The views of a scene show one set of named points, each view turned or mirrored, shifted and resized as a whole, with a little noise and some points left out.
In the rows, 128 means zero.

Scene 1
View 1
K727: [123 159 124 160 128 135 141 141 120 142 137 119 134 125 126 120 117 144
 137 139 146 130 127 111 104 132]
K129: [112 143 117 144 168 145 136 116 119 136 158 115 159 117 145 156 126 111
 155 146 142 116 120 114 108 134]
K439: [122 144 140 168 140 141 136 131 136 153 144 121 131 120  96 110 109 130
 142 126 145 125 105 120 101 122]
K509: [115 136 128 143 180 149 130 124 131 148 159 124 156 102 132 158 113 117
 144 134 147 111 120 119  98 127]
K428: [127 133 128 174 134 143 131 128 121 142 139 103 139 140 124 124 114 121
 164 140 117 115 120 127 102 139]
K362: [147 110 128 142 180 134 105 133 124 166 167 110 144 122  96 147 103 111
 158 125 110 113 135 137  93 134]
K622: [130 169 120 155 122 132 138 145 113 141 133 113 138 133 126 103 126 136
 141 130 149 140 127 105 101 125]
K65: [123 134 128 153 155 135 138 128 135 151 155 122 133 113 110 137 109 133
 152 136 135 113 124 122 107 132]
K767: [131 124 116 123 179 132 140 108 133 148 175 109 143 111 112 137 131  92
 196 131 131 110 117 124 119 129]
K564: [142 132 132 148 155 124 122 128 132 171 167 106 131 130  61  99 117 103
 163 103 131 138 110 123 101 116]
K121: [127 154 124 161 127 146 141 144 121 132 123 107 141 128 153 113 121 129
 164 134 137 118 128 118  97 132]
K31: [ 91 148 124 146 173 139 155 112 152 158 174 107 155 101 111 147 132  95
 159  98 162 125 101 104  99 109]
K937: [137 144 125 135 159 127 127 133 119 151 160 136 131 112  99 134 108 147
 127 151 147 127 132 115 113 133]
K290: [117 129 127 195 131 137 123 131 118 151 149 104 139 148 112 155 102 141
 129 146 106 119 132 122  97 147]
K494: [126 147 107 143 145 127 139 108 105 135 167 109 142 143 114 131 139 111
 165 158 132 133 118 108 128 141]
K375: [121 119 141 145 178 148 139 118 152 153 157 130 136  91 110 138 104 119
 166 129 144  98 106 132 104 124]
K75: [122 137 117 137 172 142 132 115 116 136 161 121 154 116 139 155 122 117
 156 156 138 113 124 118 114 139]
K239: [112 144 139 160 156 139 140 128 151 165 159 115 138 109  85 116 115 113
 146  97 155 130  99 114  92 108]
K447: [126 146 123 145 142 141 149 128 129 132 137 118 135 114 143 120 123 127
 175 144 143 111 123 119 113 133]
K795: [146 129 121 146 138 116 138 120 116 144 162 132 109 130  85 121 109 154
 153 174 122 119 133 124 136 149]
K251: [133 133 135 132 187 150 116 146 139 163 148 115 159  95 128 136 108 105
 157  96 144 113 126 129  75 112]
View 2
K75: [156 124 106 150  92 145 126 119 140 131 115 123 149 146 148 126 142 136
 150 143  81 111 116 110 124 121]
K239: [164 144 104 111 145 125  92 149 147 135 129 169 120 155 147 123 117 102
 113 121 130 114 134 102 136 126]
K509: [150 136 104 135 113 142 105 116 126 131 124 123 149 155 161 127 133 122
 145 143  97 100 120 118 137 127]
K129: [151 131 103 147 104 144 122 118 138 131 109 123 150 151 153 126 141 140
 144 138  79 104 113 107 121 119]
K428: [165 119 108 146 115 140 137 136 159 146 118 135 127 116 153 124 146 100
 137 125 110 126 118 116  90 100]
K375: [152 144  95 127 122 145 108 121 134 133 153 131 129 133 158 127 124 114
 139 152 116 132 130 109 160 126]
K494: [175 115 118 157  79 137 139 143 166 131 101 151 137 145 121 122 148 142
 136 125  87 123 119  94 105 119]
K795: [169  81 124 153  54 129 134 144 174 137 132 160 119 124 122 121 140  95
 157 153 113 145 136 119 123 133]
K622: [127 113 119 152 113 116 109 154 171 149  90 167 123 143 138 129 154  87
 125 121 100 102 111 106  90 122]
K65: [157 115 106 136 108 135 115 134 150 139 128 145 130 136 150 126 130 105
 146 148 111 116 129 119 127 127]
K564: [190 148 120 134 116 133 105 165 156 136 133 169 121 138 115 120 135 103
 108 111 165 123 141 108 128 125]
K767: [175 156  98 154 102 161 129 136 147 130 131 135 141 128 121 129 139 161
 132 146 117 123 130  94 150 127]
K447: [125 125  99 157 111 139 128 134 163 146 114 144 125 121 146 134 150 115
 138 147  87 124 111  99 120 118]
K362: [191 141 116 148  96 156 114 134 128 134 137 117 148 126 136 122 140 111
 144 140 157 106 138 142 125 124]
K31: [165 152  89 114 152 139 100 138 141 130 117 158 137 167 154 127 109 153
 122 136  97  94 130  90 145 130]
View 3
K509: [127 133 146 103 142 104 124 114 128 137 109 148 110 126  87 155 109 111
 127 116 123 106 157 121 136 128]
K121: [134  90 155 138 119 125 102 105 106 142 139 135 146 126 111 132 151 142
 124 123  88  95 155 133 113 126]
K290: [119 106 146 159 138 130 152 140 105 154 131 155 118 137 144 151 151 100
 112 133 121  60 138 142 144 145]
K447: [139 114 158 125 127 103  88 112 106 146 135 132 146 129 108 124 131 126
 120 117  98 106 157 120 111 138]
K428: [127 108 145 142 130 126 109 123  97 145 142 147 127 118 134 135 150 121
 117 117 116  86 134 138 117 144]
K65: [137 119 141 125 142 104 111 123 125 154 128 142 119 139 116 134 119 106
 116 128 130  98 159 134 128 143]
K439: [140 100 116 130 140 130  90 120 123 161 141 147 125 141 129 144 116 128
 108 125 144  76 158 146 124 128]
K795: [140 133 166 139 140  75 101 134 119 176 155 129 147 167 156 111 126  78
 117 133 139  72 144 145 112 153]
K31: [130 101 115  81 133  98 101 122 128 142 110 166 116 102  86 143  96 143
 101 129 154 126 171 104 158 148]
K937: [137 122 156 115 137  86 119 113 145 166 133 135 135 168 119 137 110  95
 129 136 142  77 161 147 126 122]
K375: [145 142 124 114 157 111  87 121 126 146 120 142  94 127  98 141  98 103
 113 109 135 119 162 127 116 145]
K767: [129 138 151  87 133  71  93 117 117 136 135 151 114 101 107 116 121 107
 122 111 150 136 131 122 114 167]
K564: [136  93 110 101 129 103  86 112 140 157 160 161 107 119 139 124 126 124
 117 131 196  98 134 170 113 148]
K129: [117 130 162 101 129  92 124 117 109 134 114 151 132 117  95 149 122 118
 126 114 113 103 143 108 137 134]
K251: [135 111 129  97 139 120 115  91 150 126 119 150  80 114  74 150 123 125
 140 117 137 129 157 153 113 126]
K727: [135  91 150 133 123 113 111 112 122 158 137 138 153 149 121 137 132 130
 119 137 111  74 164 137 129 120]
View 4
K727: [146 151 126 118 136 135 137 169 105 104  85 118 114 120 151 128 130 191
 103 132 102 124 124 142 133 131]
K795: [119 130  75 151 165 147 113 148  94  94  83  88 162  99 134 128 159 173
 117 137 109  98 162 107 159 179]
K31: [ 89 142  87  75 128 106 181 130 129 151 122 171 129 109 100 151 109 145
 127 105 131 130  97 148 113  87]
K509: [136 120  79 119 145 101 138 131 114 149 105 128 122 107 126 147  94 167
 137 122 128 120  88 120 143  87]
K251: [147 104  89 145 112 108 139 134 130 150 131 155 125  96 152 183  72 144
 120 148 135 127  95 149 122  73]
K494: [ 92 127 113 123 171 149 158 110 112 103  70 116 121 110 143 107 145 147
 107 121 114 121 125  96 152 133]
K290: [134 154 112 152 151 158 107 174 128 132 134  87  86 130 135 127 162 191
 153 138 108 135 115  99 149 131]
K439: [130 140  83 113 120 151 137 181 102 138 102 140 124 120 139 153 142 170
 122 156 102 141 138 148 132 130]
K75: [124 117  91 127 164 108 133 111 102 126  87 111 122 108 134 124 107 162
 125 115 124 112  92  96 154  97]
K362: [124 100  74 184 141 142 123 125 142 146 141 115 132  89 145 172 116 137
 145 155 137 119 121 106 147 114]
K375: [119 113  44 115 127 106 117 140  85 148 125 145 149 110 116 168 109 149
 130 137 118 117 113 129 134 101]
K937: [150 131  82 138 153 123 142 158 120 123  73 104 154  86 138 143 118 190
 125 135 125 108 134 135 154 145]
K447: [125 128 109 115 138 115 118 131  73  94  95 129 124 128 148 130 117 161
  88 122 100 110 114 123 129 111]
K121: [141 137 140 126 126 130 115 150  84  91 102 127  96 138 166 130 119 171
  85 134  92 125 110 131 123 106]
K239: [110 139  78  97 109 141 168 168 124 153 117 169 135 107 123 168 127 150
 123 148 117 143 131 167 116 116]
K622: [143 149 145 119 132 145 153 165 111  95  75 129 110 119 168 128 127 181
  87 138 101 130 130 153 127 131]

Which points are out of place in each view (at most two, in the order of its rows)? Write - if all are in place.
view 1 | K439, K31
view 2 | K75
view 3 | -
view 4 | -
